Each row is a point on a landscape with many valleys, with its height.
A ball rolls from a point to the lowest of its 2 nearest points, and stops where none of them is lower. Distance is the straight distance between rows; heights are no part of it.
(1368): [111 183 202 165 152 180 159 120 192 109 129 149 131 135 112  99 142 123
 131 130 138 125 104  83 173  80 102 116 103 113  86 137 157 138 159  98
 130 144 124 130 118 157 154 101]  height 548
(909): [139 169 146 145 139 120  88 144 116 101 147 171 126 158 156 145 141 131
  97 107 200 114 184 118 135 142 121 158 168 132 141 156  97  80 173  99
 121 132 124 212 129 136 174 129]  height 569
(1052): [148 114 131 125 104 109 173 128  97  62 150 115 121 146 122 143 122 127
 148 147 125 193 155 125  57 106 144 110  66 152  62 137 152 134  80 156
 121 118  88 131 127 117  40 110]  height 234
(919): [ 84 169 167 169 150 163 143 112 183 116 117 169 126 134 127  91 126 137
  85 163 139 119 117  70 198  96 154 141 134 116 142 125 116 113 129 113
 128 125  94 146 150 176 142 101]  height 570
(968): [118 150 142 147 125 169 150 124 162 174 140 138  88 111 140 118  85 114
 126 168 107  97  79  92 117 164 141 168 102 147 131 135  77 115 184 202
 123  96  90 134 194 104 102 114]  height 775
(1429): [161 148  95 149 151 104 123 125 107  94 161  76 116 111  77 165 115 124
 116 107 114 151 129 151  96 111 144  93 122 147 118 115  90 164  96 135
 177 101 125 108 192  74  56 125]  height 777
(891): [161 183 187 140 140 154 139 161 160 148 173 131 105 148 128 137 147  94
 176 119 131 134 105 101  97 151  69 136 111 137  60 165 140 117 204 139
 152 119 123 132 126 114 150 138]  height 758
(318): [ 76 129 109 136 150 178 102 133 162  96  90 125 166 114  94 132 154 144
 108 178 129 213 115 108 141 153 131 101  91 148 111  94 133 122  94 109
 123 143 213 119  96 109 111 128]  height 238
(987): [170 156 109 116 133  74 124 144  91 144 148 169 142 154 137 112 152 142
 158  99 153  82 160 147 118 108  83 115 169 122 173 174 129  81 152 118
 107 155 157 138  90 126 130 152]  height 610
(513): [120  95 142 165 140 136 159  92 167 171 128  82 106 141 126  48 104 113
 110 146 137  46 139  67 164 110 180 129 118 124 152  94  95 158 121 208
 172  86  80 110 172 131 105 151]  height 338
(104): [148 194 145 112 160 113 158 116 125 130 189 146 146 186  85 131 132 143
 154 102 123 163  83 131  92  77  81  74 110  97  74 205 160 156 113 131
 144 135  78 105 143 140  91 111]  height 564
(556): [123 113 124 139 126 125 125 128 123  85 129  96 120 129 135 150 149 114
  95 147 143 164 156 111  77 164 159 135 118 168  90 100  83 133 123 176
 162  85 114 147 174 101  71 130]  height 789
(733): [120 133 154 127 129 175 126 150 161 186 131 122 102 138 151 132 118 100
 165 144 107 107  75  92 100 180 114 157  96 122  98 152 115 119 192 170
 144 112 124 114 157 122 140 148]  height 768
(1186): [112  54 152 120  88 137 170 107 143 123 115  74 133 137 151  97 115 127
 137 173 111 158 109 120  88 153 170 124  81 135  62  97 135 139  77 202
 140 104  98  95 139 120  55 135]  height 304
(40): [110 131 148 171 168 109 122  92 142 110 114 104 155 170  92  52 186 117
 127 116 143 102 156  96 168  69 140  64 109 130 136  94 122 107  73 152
 161 113 171 116 129 122  60 152]  height 278
(774): [113 132 120 102 163 161 102 120 150 182 127 136 112 149 120 142 130 116
 110 118 122 133  60 117 141 165  98 136 153  91 161 151 141 149 183 113
 133 128 137 101  98 165 202 138]  height 333
(1378): [106 137 168 144 147 105 104 105 154 171 130 167 150 202 155  48 168 143
 124 143 172  69 155  94 162 100 112 106 129  87 138 179 131  59  98 183
 138 103 130 121 110 169  98 166]  height 326
(444): [118 158 115 109 133  76  86 140  84  99 130 185 159 128 136 150 123 173
  71 100 163 115 163 147 151 123 126 158 195 127 187 149 103  92 144  87
  92 161 128 183 134 153 187 111]  height 586
(1128): [129  98  65  96 108 132 113 121 106 106 102 135 136  89 127 156 138 142
 115 140 110 176 135 164 115 139 136 124 127 132 144 123 154 148  96  67
  91 158 145 110  79 118 143 109]  height 263
(793): [ 86 165 165 119 154 125  99 137 180 176 125 158 160 151 146 140 140 140
 124 163 106 186  62 119 125 213  92 138 151 101 108 153 126  53 127 177
 110 139 190 135 113 150 134 175]  height 655
(1235): [148 127  72 132 137 169 138 111 118 111 123 154  52 100 106 133 121 108
 110 160 146 114 130  65 125  88 138 148 100 136 186 137 115 165 162  84
 120 133  74 111 104 121 133  76]  height 206
(564): [ 44 114 150 136 147 170 120 122 180 119  88 137 168 121 123 118 143 151
  93 203 116 184 111 104 160 174 147 126 115 140  93  84  98  87  83 163
 128 119 175 132 147 125  94 131]  height 276
(179): [182 178 180 161 153 105 138 146 134  92 171 114 111 129  99 127 137 107
 142  38 156  75 130 128 162  71  85 121 162 148 116 115 114 165 178 104
 160 108 108 149 140 114 175 131]  height 494
(731): [155 116 163 139 104 108 179 111  97  94 141 123 155 156 149  53 152 133
 182 100 123  94 179 133 119  50 117  82  87 112  93 144 180 120  96 138
 122 137  99 113  71 139  71 125]  height 250
(20): [109 186 133 122 169 107  80 149 138 149 144 166 167 177 125 160 133 128
 111 132 141 169 100 132 114 194 104 133 171 113 129 171  91  59 127 187
 139 119 170 166 155 146 103 163]  height 645
(468): [ 94 133 107 102 162 124 104 116 141 148 120 145 137 162 106 133 135 151
  93 132 134 168  82 132 143 130 118 119 150  96 151 152 133 137 107 136
 123 115 127  93 136 165 133 123]  height 291
(435): [ 78 113 204 159 111 134 178 110 175 153 110 154 179 139 153  47 128 164
 140 171 114  93 127  87 175  92 136 113 100  91  83 127 164  80  80 168
 115 144 117 112 117 172 105 146]  height 266
(88): [148 123 159 134 132 136 157 117 129 103 136  67 148 138 114  82 159 122
 181  98 123 133 146 139 120  77 106  65  59 126  83 103 161 168 108 136
 147 135 152  97  82 109  74 133]  height 181
(523): [ 95  95 112 116 121 109 105 125 132 120  88  80 202  99 116 122 158 148
 147 120  91 156 141 176 166 149 145  97 138 124 123  70 147 127  67 120
 128 152 211 111 114 115 120 154]  height 306
(628): [156 160 117 132 139 166 136 180 146  82 134 119 126  88 100 188 125 104
 150 143 134 185 140 129  88 152 104 131  88 188  63 120 143 153 155  86
 146 145 173 147 106  73 127 112]  height 277
(798): [167 180  85 110 156  72  98 150  84 117 156 189 145 140 118 155 125 152
 107 110 171 122 147 150 103 140  90 142 207 134 196 198 107  77 151  93
 106 162 160 168 102 135 143 135]  height 599
(148): [134 109  46  75 121 106 104 131  86 194 114 148  77 101 139 162  91 113
 130 132 109 102  99 148 103 159 122 167 141 135 216 145  97 121 149 146
 101 122 120  93 152 116 122 119]  height 295
(286): [166 148  83 102 106 140 124 151 108 144 128 182 100  97 137 164 132 129
 153 157 127 139 126 123  90 155  98 157 129 140 164 182 149  98 167  74
  90 163 148 134  64 117 152 121]  height 328
(404): [153 143  98 126 117  72 138 142  83  54 118 152 198 125 133 126 147 173
 143 106 128 151 189 178 121  92 128 103 144 142 130 161 129  89  74  97
  97 178 161 157 113 120  81 117]  height 125
(277): [132 130 159 134 134 118 131 119 141 167 138  87 117 117 131 104 111 117
 150  94 108  84  92 141 151 114 133 120 133 117 137 110 111 154 156 159
 153 118 115 106 173 125 152 141]  height 290
(1325): [111 115 151 128  97  81 140 128  85 114 126 127 149 112 140 148  86 140
 136  87 109 103 128 190 169  94 149 145 170 119 137 105 124 117 126 132
 109 147 117 152 172 144 163 122]  height 161
(175): [179 147 148 142 141 134 111 135 127  57 150 130 130 177 129 113 166 137
 133  88 198 129 177 118 124  97 100  95 128 130  98 169 137 141 140  75
 140 138 145 161  49 130 142 134]  height 420
(1229): [101 112 160 123 105 160 158 120 152 120 117 137 123 141 147 120  98 140
  99 148 118 147  91 116 143 113 144 136 133  83  83 138 175 162 117 104
 108 135  56 121 108 188 188  91]  height 769
(334): [118 157 157 165 143 137 150 104 132 110 140 168  94 144 124  79  98 122
  71 119 168  79 151  70 181  76 167 159 157 114 174 134 100 121 145 109
 125 126  43 171 147 182 164  89]  height 588
(1206): [150 123 163 140 149 149 126 116 134 113 143 108 111 130 112 114 147 120
  99  81 174  84 125 118 175  77 109 125 159  97 132 105 135 196 163  61
 133 125 123 127  84 164 201 123]  height 486
(1121): [170 150 103 116 121  88 152 132  86  58 148 124 157 154 114 137 133 144
 152 107 143 150 170 164  84  73 119  91 114 135  95 166 152 122  79 126
 122 134 116 141 109 116  51 109]  height 183
(1046): [151  76  76 110  86 164 151 113 106 166  96  98  77  79 126 141 104 103
 161 141  85 107  88 133 107 123 125 123  96 119 147 108 160 192 141  90
 107 139  92  60 110 120 143  94]  height 275
(1080): [143 145 128 116  89 133 162 184 121 108 132 109 139  69 127 201 110 107
 177 133  80 176 124 170  93 143 119 153 100 178  69 103 145 124 153 124
 122 140 156 143 168  71 119 107]  height 221
(400): [146 106 168 138 117 126 146 109 123 150 133 122 127 151 150  50 141 118
 164 125 128  48 161  89 140  81 126 107 109  92 121 159 154 121 126 150
 146 116  97 103  85 144 126 149]  height 300
(656): [142 133 140 106 109  71 115 152 106  75 122 130 198 139 154 144 171 164
 168 108 136 172 180 193  99 162 126 116 143 139  85 152 156  85  95 129
 104 175 196 169  85 115 121 166]  height 185
(1428): [127 129 141 145 141 159 114 135 164 165 116 159 126 124 148  88 177 125
 162 176 139 104 147  89 140 149 102 128 106 126 140 133 145  83 158 121
 127 153 195 129  66 116 127 172]  height 673
(540): [202 152 149 145 146 112 133 148 116  52 149 100 139 126 108 140 153 140
 132  56 160 106 167 150 152  83  93 103 163 152  91 122 130 171 139  55
 142 131 149 158  95 113 162 125]  height 458
(1347): [128 116  77  86 110 125 117 133 112 194 113 174 106 111 149 147 113 137
 147 166  94 140 108 129 102 163  96 157 120 113 167 181 150  98 127 136
  83 145 122  96 106 141 132 129]  height 321
(1205): [133 123 155 152 142 170  98 112 150 101 128  96  92 119 101 162 137 126
  68  90 145 153  96 133 164 125 125 126 155 104  97  94 135 225 138  63
 143  99  89 138 114 153 211 116]  height 446
(624): [141 103  62 104 124  87 101 117  64 139 135 133  78  84 129 157  81 122
  96 105 133 106 128 149 141 138 153 154 167 131 217 109  83 149 148 111
 109 109  94 119 172 123 138 105]  height 265
(1149): [ 87 150 119 132 137 105 140 129 131 171 120 130 118 112 116 113 103 130
 153 122  85  86  81 142 165 113 136 141 146 141 184 110  89 110 134 172
 128 131 144 100 206 117 112 134]  height 249
(1385): [114 140 170 116  92 145 133 147 153 153 122 144 163 113 162 142 110 141
 170 106  93 127  83 164 137 123  81 153 149 110  85 165 195 124 156 103
  81 177 139 129  82 164 212 138]  height 747
(517): [154 131 128 132 121  85 117 162  87 126 134  89 142  91 129 146 134 112
 181  82 111  84 164 173 135 139 122 138 150 171 148  79  91 104 170 116
 145 144 202 145 172  70 145 161]  height 764
(27): [103 143 155 115 111  93 170 108 129 155 146 138 143 157 147 100  96 155
 136 123  97 125  92 142 123  93 136 131 129  96 110 167 145 103  90 185
 106 123  66 110 172 157  95 116]  height 330
(1104): [151 147 186 139 129 122 120 162 144 132 155 106 147 147 155 140 151 106
 177  87 143 111 151 132 124 148  99 132 143 139  77 123 136  98 177 137
 150 130 173 163 122 114 173 166]  height 746
(335): [108 149 110 113 119 117 143 141 108  86 129 146 139 115 126 205  92 157
  95 162 100 208 116 152  93 149 167 154 125 149  90 137 117 115  91 135
 110 131  96 156 204 117  98  76]  height 162
(673): [116 104 121 109 103 152 110 121 135 125 117 182 131 129 177 138 149 133
 118 187 154 165 157 109  95 167 136 155 101 122 109 153 142  91 121 118
  98 142 118 148  81 137 123 127]  height 781
(1357): [135 209 121 133 147 154 132 157 144 153 123 193 130 107  97 145 121 143
 147 151 114 125  97 112 145 131  72 152 144 127 165 166 138  91 169  68
  95 184 192 134  90 126 173 127]  height 284
(297): [127 127  73 112 115 140 119 148  86  75 121 148 110  96 113 199 109 140
  93 146 126 186 141 140 100 143 159 153 137 147 140 114 121 147 117  69
 116 133 104 148 146 107 140  76]  height 216
(1376): [117 144 147 155 159 157 109 136 151  71 121  86 179 128  93 131 161 137
 126 113 152 183 150 127 141 119 132  94 100 148  81  95 131 141 103  99
 151 127 193 143 108 101 122 129]  height 180
(1221): [126 124 200 119 107 149 126 132 158 131 145 113 147 153 147 139 121 128
 133  94 134 138  89 153 139 118 101 131 136  85  59 143 191 175 140 102
 121 122  90 120  98 178 209 136]  height 759
(453): [128 124 106 108  98 142 139 137 108 136 141 147  75 111 154 172  75 112
 117 132 116 137 101 131  98 147 151 176 125 131 142 151 114 148 164 132
 106 119  56 134 166 137 156  85]  height 165
(208): [130  95  83 133 135 148 145  86 124 141 129 114  53 135 129 100 116 108
  84 157 127  95 134  83 135 100 158 135 109 128 188 112 110 174 119 130
 145  92  71  98 126 146 100 104]  height 146
(1415): [159 114 105 145 151 103 132  70 113 125 149 110  55 130  90  99 101 127
  76  95 144  82 139  96 161  71 166 119 153 114 194  92  99 189 134 110
 150  96  44 109 143 162 121 116]  height 201
(549): [111  33 142 109 111 153 125 114 149 136 107  96 154 129 163 101 155 113
 142 179 127 158 136 113 102 161 150 116  70 129  86  96 152 148  81 162
 135 133 148  95  73 107  80 156]  height 297
(34): [146 148 165 143 134  89 146 107  85  97 165 150 113 173 138 100 106 144
  94  86 168  88 172 116 152  51 138 129 167  99 156 158 128 121 129 128
 129 125  42 159 137 190 146 104]  height 605
(590): [167 139 132 135 122 166 149 136 118  86 142 150 101 141 132 116 149 129
 144 134 161 137 159  89 106  88 102 119  87 131 106 182 152 149 144  74
 112 143 108 140  44 126 140  94]  height 380
(542): [163 195 145 148 183 118 147 134 145 100 171 125 120 123  75 143 121 123
 128  83 130 132 108 133 145  72  89  98 137 139 105 136 127 175 146  96
 165 133 102 124 171  99 138 112]  height 522
(1277): [149 124  83 144 132 150 134 128 118 111 123 128  83 106  95 117 159 104
 138 143 144 110 159  95 109  99 131 114  91 159 165 114 107 146 154 100
 152 129 146 113 105  81  83 121]  height 176
(649): [ 83 105 116 139 114 117 150 110 136 158 110  88 122 113 128 113  71 145
 117 143  78  98 109 136 158 145 187 145 149 139 164  92  78 125 111 199
 123  94 102 122 219 120 117 124]  height 212
(111): [116  63  93 113 128 152  83 110 136 150  95  71 111  93 118 147 138 122
 114 134 116 148 101 153 136 170 144 106 133 115 142  64 137 184 121 105
 150 107 160  87 112 118 147 148]  height 337
(714): [ 84 116 107 120  94 131 127 138 102 133 104 149 122  79 147 181  58 133
 117 117 107 121 112 158 156 146 160 181 161 139 152 110 110 111 144 109
  88 143 105 157 169 135 190 103]  height 86
(1011): [142 126 127 160 149 108 121 118 122 119 121  81 134 127 108  87 170 117
 144  97 144  85 176 120 150  85 133  87 121 141 162  82 102 134 143 123
 170 124 178 109 126  93  92 148]  height 233
(993): [136 116  41  77 130 130 105 124 109 144 116 131 120 113  90 177 129 126
 131 141 108 209  75 162  84 163 113 116 123 117 149 140 150 172 101  94
 109 143 156  80 103 120 101 110]  height 298
(613): [149 134 144 151 136 179  70 138 151 124 140 152  98 147 163 127 146  90
  94 120 206 106 178  77 115 179 137 165 132 121 135 152 109 125 204 103
 143 110 118 182  82 134 193 133]  height 546
(1383): [126 135 184 161 154 190 127 119 179 129 114 124 122 140 131  71 164 113
 123 132 153  90 134  75 183  87 107 118 118 101 124 113 148 152 165  80
 145 136 139 119  57 149 181 137]  height 521
(836): [154 192 150 133 142 104  98 158 120 138 168 169 148 201 152 147 147 114
 144 125 160 124 140 120  81 179  81 133 155 130 110 191 114  38 164 174
 140 122 142 190 141 129 107 174]  height 635
(212): [147 132 147 117 102 127 134 160 121 156 129 122 132 104 155 165 105 112
 171  89 106 111 113 171 116 142  97 161 144 140 124 129 149 119 180 121
 111 154 158 134 127 120 185 150]  height 735
(1264): [136 124 169 141 142 114 113 109 139  94 135  58 166 148 104 107 166 140
 147  66 128 171 117 166 148 116 128  57 118 114  70  70 144 177  85 124
 171 109 167 113 124 122 108 154]  height 87
(25): [ 90 141 136 137 149 120 135 123 135 119  97 103 182 106 101 100 147 155
 125 123  97 122 126 144 199  98 134 103 149 131 141  73 125 124 102 106
 141 158 186 107 169 128 131 122]  height 340
(1003): [125  90  99 128 113  74 121 121  90 144 125  97 119 113 142 117 110 122
 126 113 111  68 161 162 129 138 181 139 143 151 185  85  73  96 110 180
 141 101 133 129 207 103  83 152]  height 174
(572): [152 133  98 135 141  79 152 120  57 106 132 130 127  85 106 131 101 141
 123  84 116  72 142 148 175  82 145 134 170 135 187  95  99 133 141  96
 111 143 120 130 175 130 134 105]  height 220
(888): [131 192 112 118 130  95 157 131  94 128 150 201 119 145 110 165  87 145
 117 146 117 145  97 136  92 107 127 155 134 126 144 200 111  83 103 144
 108 131  79 137 199 138  89  91]  height 259
(16): [138  88  86 120 130  65  85 124  80 134 121 113 136 152 149 118 170 112
 124 119 152 104 199 171 106 154 146 115 145 156 166 100  85  91  89 179
 152 101 163 145 155  95  68 173]  height 135
(742): [148  97  64 142 136 105 104 107  87 110 116 140 106 144 121 121 173 106
 119 143 164 107 183 115  92 115 136 102 101 178 187 115  79 106 104 147
 144  98 151 132 125  80  60 142]  height 121
(302): [ 91  80 140 148 110 134 160 118 165 179  95 164 147 102 151  62 126 136
 143 184  92  67 140  94 167  97 131 122  88 120 144 118 148  95  84 152
 111 142 135  98  95 133 109 139]  height 232
(972): [122  59  95 128 100 124 176  98 119 163 100 134 106 108 149  82 110 126
 143 181  98  82 168 114 124 108 167 137  85 143 163 113 145 125  83 166
 127 128  94 105 108 129  79 128]  height 199
(1223): [ 71 119 167 160 145 137 128  93 174 148 110 180 140 170 137  75 144 143
  95 191 152 106 140  71 175 108 138 117 107  99 124 145 118  76  68 181
 113 106 118 134 119 160  81 144]  height 299
(884): [154 120 147 107 154 102  79 118 108 119 140  98 156 151  99 139 161 151
 109  58 147 141 117 179 156 143 107  96 190 102 138 102 137 168 127  90
 145 114 175 124  86 155 165 156]  height 419
(732): [132 106 165 100 105  94 116 147 137 151 118 126 184 137 164 124 167 127
 182 144 117 146 141 156 103 179 123 130 119 124  72 129 165  77 106 176
 120 166 181 130  90 120 102 182]  height 235
(597): [102 103  73  80 137 122 126  90 122 148 124 152  91 163 125 134 116 156
  70 153 116 164  90 129 123 127 142 131 139 101 168 167 121 152  81 145
 109  88  60  82 135 168  93  85]  height 258
(1180): [ 83 134 162 171 143 167 151 124 173 112  97  57 145  94  87 102 128 137
 121 138  88 129 104 126 192 110 140 105 117 143  90  43 126 155 128 132
 156 129 146 109 166 119 149 124]  height 374
(383): [149  60 101 101  82 119 157 116  95 153 138 113  91 109 166 125  99 125
 148 135 110 116 132 145  87 131 162 140 107 113 151 128 159 154 115 141
 121 120  79  96 115 135 106 114]  height 236
(1326): [133  85 113 143  99 150 193 113 137 103 121  90  90 104 122 133 102 133
 128 172  91 176 135 107  81 115 165 127  72 162  94  88 142 165 105 143
 134 125  93 115 124 121  75 100]  height 274
(688): [190 124 148 131 116  90 118 167 100 101 141 105 147 139 157 134 160 130
 176  74 159  84 203 172 122 136 113 124 163 167 119 121 118  99 173 110
 140 140 184 181 110  88 165 167]  height 756
(822): [148 123  86 133 123 109 115 153  98 119 125  74 115  91 101 165 142 105
 149 114 111 134 141 151 109 139 148 117 129 173 154  77  97 140 140 126
 162 123 182 112 175  57  97 143]  height 770
(192): [114 119  98 122  95 107 156 136 103 108 133  84 133 104 121 179  83 151
 127 133  64 182  87 182 107 159 172 151 137 138  95  96 111 147  91 168
 123 101 107 118 224 110  97 102]  height 108
(899): [132 151 126 127 109 174 150 160 131 120 102 119 103  68 108 175 112 116
 155 117 107 151  88 152 134 123  89 158 127 161  98 101 166 187 166  63
 101 157 135 132 118 119 211  99]  height 721
(1409): [128  95 136 130 105 144 111 122 131 144 137 139 114 136 178 128 125 101
 115 155 145 127 156  97  70 185 152 158 100 139 103 137  95  96 142 170
 133 101  99 157 138 128 102 126]  height 788
(167): [128 101 106  83  93 110  67 135  99 161 149 162 123 144 193 137 103 111
  83 121 178 115 175 149  78 204 149 177 144 116 153 187 122  81 134 136
 101 119  68 180 114 157 154 125]  height 500
(386): [115 135 152 120 112  91 147 155 127 138 108  91 201 112 122 116 160 139
 193 115  90 148 131 171 133 129 119 109 112 146  91  79 145  92 104 160
 134 161 209 115 155 103  88 159]  height 273
(1074): [154 145 127 114 168 151  85 132 124 125 144 114 115 145  92 182 139 121
 100  98 143 167  88 151 121 178  82 123 173 109 130 124 138 176 167  80
 141 112 163 133  76 135 213 146]  height 379
(97): [142 106 111  92 134  63  71 127  79  92 149 127 164 164 124 165 150 166
  95  84 153 161 159 198 119 151 129 106 201 107 136 135 125 134  92 111
 125 116 141 142 102 151 131 143]  height 445
(1209): [119  95 135 132 119 202 117 117 151  80 105 108 105 118 129 154 143 114
  84 139 153 175 133 109 126 143 134 132 117 130 100 108 147 190 136  64
 135 120 108 144  80 138 193 105]  height 405
(1358): [112  74  95  86  85 107 105 116  87 137 130 157 124 126 181 142  67 128
  59 111 164 102 155 158 116 162 169 163 165 101 170 153 126 127 111 114
  89 118  45 167 119 172 194 105]  height 484
(965): [121 149  77 111 177 147  77 125 128 106 117 178 124 164  93 176 138 113
  86 174 157 215 111 106  75 167 118 134 121 135 141 184 108 108 100 120
 124 118 143 142 127 122  87 117]  height 353
(1359): [114 156 140 122  87  97 173 160 118 128 131 110 146  94 139 170  83 133
 188 101  55 144  90 177 118 138 136 148 120 151  94 115 140  99 133 164
 116 139 141 127 220  95 116 120]  height 168
(1352): [114 156 196 182 136 132 169 139 174 116 134  89 129 102 113 115 108 113
 145 106  97  93 116 125 182  91 139 134 126 152  93  72 112 134 159 154
 157 122 113 145 198 110 156 125]  height 339
(860): [151  78 108  93 110  64  79 112  59 117 146 143 135 139 154 147 108 163
  74  66 176  96 163 178 116 134 144 136 191  88 165 137 117 136 123 102
 102 107  91 157 111 170 168 118]  height 466
(185): [145  38 103  77  71 127 104 133 111 176 123 108 127 122 189 138 100  99
 137 119 135  98 142 148  93 187 151 136 128  93 135 140 159 157 128 137
 117 115 100 113  85 138 172 159]  height 269
(1105): [159 144 127 136 144 196 139 131 167 149 118  85  99  80  89 155 146  99
 145 117 104 148  70 128 133 134  83 114 101 139 104  84 150 214 172  77
 139 134 149  86 126  93 173 125]  height 706
(434): [ 85 202 127 124 163 138 121 145 156 179 124 180 126 112 100 149 100 130
 138 137  96 125  53 114 173 134  98 154 157 124 177 146 118  94 182 115
  96 160 152 121 165 152 180 120]  height 231
(875): [ 74 147 175 146 136  95 153 108 131 112 117 129 170 165 128  94 106 167
  94 144 113 151 124 132 162 108 161 129 159 116 113 117 109  99  72 187
 127 108  99 145 202 167  81 113]  height 327
(604): [105  38  72 109 100 153 138 122 146 179  57  97 125  66 142 115 114 115
 147 159  88 109 111 140 145 152 149 113 115 126 156  85 158 167  97 102
 107 140 143  64  99 121 140 125]  height 308
(926): [105  60 109 150 123 180 101 114 142  92 105  75 113  96 123 144 153 114
  85 138 134 153 151 115 148 166 179 129 115 142 124  49 108 183 122 101
 164  98 145 134 104 108 162 135]  height 366
(950): [ 80 141 137 132 142 164 107 135 190 175 103 172 150 108 146 115 156 135
 139 204 113 168 105  96 144 179  91 137 116 117 117 129 146  72 117 133
 101 167 212 120  77 136 130 154]  height 664
(710): [128 159 110 127 138 154 151 144 150 175 110 103 120  96  93 130 133 112
 182 125  85 120  74 125 127 128  91 116 105 145 135 103 134 152 158 131
 141 161 187  73 144  94 126 124]  height 693
(487): [151 149 134 162 144 108 150 124 138 100 161  82  85 111 105 149 107 130
 101 114 108 133 126 118 112 124 161 132 131 171 121  97  84 161 144 176
 158  86  76 135 211  89  83 130]  height 782
(1285): [130 158 139 121 154 133 135 139 146 171 130 122 134 149 114  96 163 109
 176 142 104 124  99 120 120 132  79 105  97 126 127 132 144 101 133 148
 137 151 202  94 104 108  96 159]  height 683
(1220): [132 138 176 139 104  80 177 128 115 128 136 113 155 164 141  90 137 144
 179 111 102 111 133 142 116  77 128 102 107 118  75 135 154 103  86 179
 133 132 116 111 155 136  60 127]  height 296
(842): [171 149  96 132 142 183 115 137 138  85 147 126  88 139  94 162 146  94
 133 145 168 180 125  83  69 133  96 116  84 152  97 164 137 166 162  86
 142 132 142 131  71  91 111 115]  height 331
(908): [ 80 175 135 133 138 151  99 152 149 127 114 167 133 110 126 171 102 138
  92 147 119 154 109 126 170 156 134 164 168 136 141 126 101  94 153 107
 110 135 136 167 176 153 189 108]  height 166
(133): [103 123 137 162 145 117 152  98 145 129 116 101 123 151 104  74 151 114
 107 140 132  96 149  90 145  96 167 106 116 150 146  91  82 117  89 197
 175  86 128 120 171 115  45 138]  height 309
(1237): [128  37 133 130  93 154 135 126 153 155  94  98 159 116 166  85 161 102
 164 143 140  82 160 108 126 151 152 108  86 110 110 104 161 152 118 130
 142 142 157  99  44 110 150 174]  height 262
(615): [134 125  39  88 151 129 107 117 104 133 120 176 107 152  86 161 134 129
 115 183 127 197 106 120  79 127  93 111  91 122 155 192 137 119  72 130
 106 122 149  87  84 117  56 115]  height 329
(1355): [ 89  69 109 114 103 168 129 106 156 141  89 134 128 113 162 126 112 142
  99 178 124 156 107 113 121 162 159 142 116 107 121 133 160 149 102 121
 105 121  91 112 108 152 147 102]  height 776
(1348): [106 118 165 117 138 111 112 132 153 211 150 142 140 171 162  46 113 125
 136 117 142  39 119  92 172 119 116 112 129  57 148 190 147 111 126 179
 135 115  97  91 104 180 145 171]  height 336
(740): [153 186 158 134 133 106 100 136 120 170 163 182 132 190 155  88 152 139
 158 123 165  73 159 105 124 123  68 127 154 100 147 203 131  48 178 158
 127 135 135 164  92 156 134 168]  height 622
(392): [144 187 128 140 162 148 146 129 144 125 165 143 108 148  82 136 137 118
 147 137 121 138  88  98 105  89 101 104  87 135 103 165 124 144 144 130
 151 127  96 104 151 104  90 110]  height 545
(31): [126 117 130 116 102 162  90 147 124 139 145 162  90 117 174 139  89  86
  78 119 178  90 164 106 104 186 165 186 129 131 152 149  91 103 185 119
 115 111  66 203 139 137 186 118]  height 520
(876): [107 155  75 117 131 126 129 124 125 129 124 166  99 130 117 157  87 137
  69 157 131 160 104 112 130 136 155 168 146 127 179 157  96 123 116 138
  99 109  79 144 188 135 116  89]  height 219
(1172): [115 186 141 154 142  93 185 105 115  91 134 180 140 150  92 116  98 165
  86 155 111 137 128 109 142  66 154 139 133 129 138 160 125  94  74 142
 113 122  70 148 189 158  68  84]  height 294
(307): [157  74 167 131  95 158 141 139 152 137 117  62 144  97 146 102 143  92
 180  98 129  81 142 145 140 120 121 115 113 128  91  80 171 181 150  98
 155 137 157 104  77 114 185 160]  height 207

Call two points neighbours if one is among the 2 nearest of the other. Go from one point of each pair to the other, from neighbour to neighbour, staying as low as possible. Name the highest point that can't be avoided.
(1264) / (714) -> (27)
(731) / (192) -> (965)
(742) / (208) -> (1235)

For each start below, name the point where the ball stops.
(899) -> (714)
(104) -> (192)
(1358) -> (714)
(392) -> (192)
(919) -> (972)
